Each scene shows the same named points in several views. A view is turned or mirrored, shifted and resized as a whole, has a little noise and may leave points out.

Scene 1
View 1
Q804: [  8 -18  -6 -14   1  -6   1  -5 -23   3   1   9  14  16 -10]
Q582: [ -6 -12  -7   8   3   8   5  -2 -21  -3  -4   5   1  14   4]
Q988: [ -7 -15  -8  13   5  11   7  -1 -19  -5  -7   2  -1  13   2]
Q385: [  1  -3  -1  -8  -2  13   3  -8 -26   0   3  13   2  21   0]
Q965: [ -6  -9  -6   8   3  11   5  -1 -21  -4  -6   7   1  13   4]
Q559: [ 17 -13 -11 -18  -8   2 -10 -10 -11   0 -11  -2   0  23 -26]
Q462: [  5   0 -16   4  -5  -6  -7   2 -12   1 -17  12  15  -1   2]
Q544: [  2   3  -7  -3  -5  13   1  -7 -20  -4  -3   9   0  18  -1]
Q225: [  1  18 -13  12 -11  11  -9   0  -8  -7 -22  12  -1   1   5]
Q174: [ -9  16 -16  29  -7  16  -5   4  -7 -11 -26  10  -4  -5  15]
Q58: [-13 -19   5   0  14  12  18  -7 -38   3  19  13   4  22  13]
Q962: [  7   2  -7  -7  -6   6  -4  -6 -19   0  -6  12   6  13  -5]
Q576: [  5   3 -12   6  -8  12  -7  -4  -9  -5 -17   3  -4  10  -7]
View 2
Q582: [  4 -11   6   0   2 -11  -1   7   5   4  -3   0  -2  -2  -5]
Q804: [ -4  -8  13   8   2 -11   1  18   5  -8 -10  -3   6  -6  -5]
Q965: [  5 -11   7   0   3  -9  -2   5   5   3  -2   0  -2  -1  -4]
Q462: [ -9  -1   4   5   4   0  -1  10  -4   7  -4   0  -3 -11  -3]
Q58: [ 10 -25  11   3   0 -25  -8  10   8  -7  -3   0  -6   3 -10]
Q559: [ -8   2  13   7   1  -1   5  10  12  -4 -14  -5  16  -1   6]
Q544: [-5 -4  6  4  2 -4 -2  5  5  4 -6 -1  2 -2  2]
Q174: [ -5  -2  -2   0   4   2  -5  -4  -2  18   1   3 -10  -6   2]
Q988: [  6 -12   6  -5   3 -10   0   6   8   6  -2   1   0  -1  -5]
Q225: [-7  0  0  3  1  2 -6 -5  1 13 -3  3 -6 -4  6]
Q962: [-6 -6  7 10  0 -6 -5  6  6 -2 -8 -2  2 -2  3]
Q576: [-4 -1  4  2  2  0 -1  0  7  7 -7 -1  4  0  5]
View 3
Q582: [  8   4  18   0   6   0  -1  -8 -25   0  -5 -10  -9   8  -1]
Q544: [  4   9  22  -6   5  -7  -6  -5 -16 -12  -1  -2  -6  -5  -6]
Q385: [  3   9  25  -7   9  -5   0  -6 -22 -12  -1  -4 -14  -6 -15]
Q576: [  6   6  20  -6   1  -7 -12  -4 -13  -6   0   2   9   2  10]
Q174: [ -2   8  12  10  -1  -3 -23  -9 -24   2 -11   8  20   8   3]
Q804: [ -3  14  29 -20   4  -2   6 -11 -30 -11   3  -4 -22   3   9]
Q962: [ -1  12  27 -10   4  -5  -5  -8 -22 -12   0   3  -6  -4  -1]
Q559: [  5  11  31 -29   2  -7   1  -4  -9 -19  11   1  -7  -4  22]
Q965: [  7   4  19   2   7  -1  -3  -8 -22   0  -7 -10  -7   6  -1]
Q58: [  8   5  22   4  16   0  11 -10 -30   1  -7 -23 -31   2 -25]
Q225: [ -1   9  16   4  -2  -8 -22  -5 -19  -6  -6   9  18   1   0]
Q462: [-10  15  21  -7   1  -2 -13 -14 -33  -2  -4   7   4   8  14]
View 4
Q988: [  9   3 -12  -5  -4  -3  13   8  12  15  -1   6 -10  -4  -4]
Q962: [ 11  -8  -5  -5  -6 -13  -1  -5  12   6   5 -12  -7  -1 -14]
Q58: [ 18   8 -14   0   1 -14  -4  22   2  -6  -5  24 -18   0 -16]
Q965: [  7   3  -8  -4  -6  -5   6   9  11  13   2   5 -12  -2  -8]
Q804: [ 10 -13 -16  -4  -9 -16   5 -10   7 -11  -7  -2  -9   0  -7]
Q544: [ 16  -5  -4  -4   0 -11   0   1  12  11   4 -10  -6  -2 -16]
Q225: [ -3   1   4  -6 -14  -4   0   2  20  31  18 -19  -8   0 -11]
Q582: [  8   2  -9  -4  -7  -5   7   5  12  10   0   6 -11  -2  -6]
Q385: [ 17  -3  -5  -2  -1 -17  -5   4  10   4   1  -3 -10  -1 -19]
Q559: [ 19 -22  -9 -12   1  -9  14 -23  14   3  -5 -22   1  -5 -11]

Which points are out of place in each view (at most two, in the order of its rows)? Write - if all are in place.
view 1: Q174
view 2: Q544
view 3: -
view 4: -
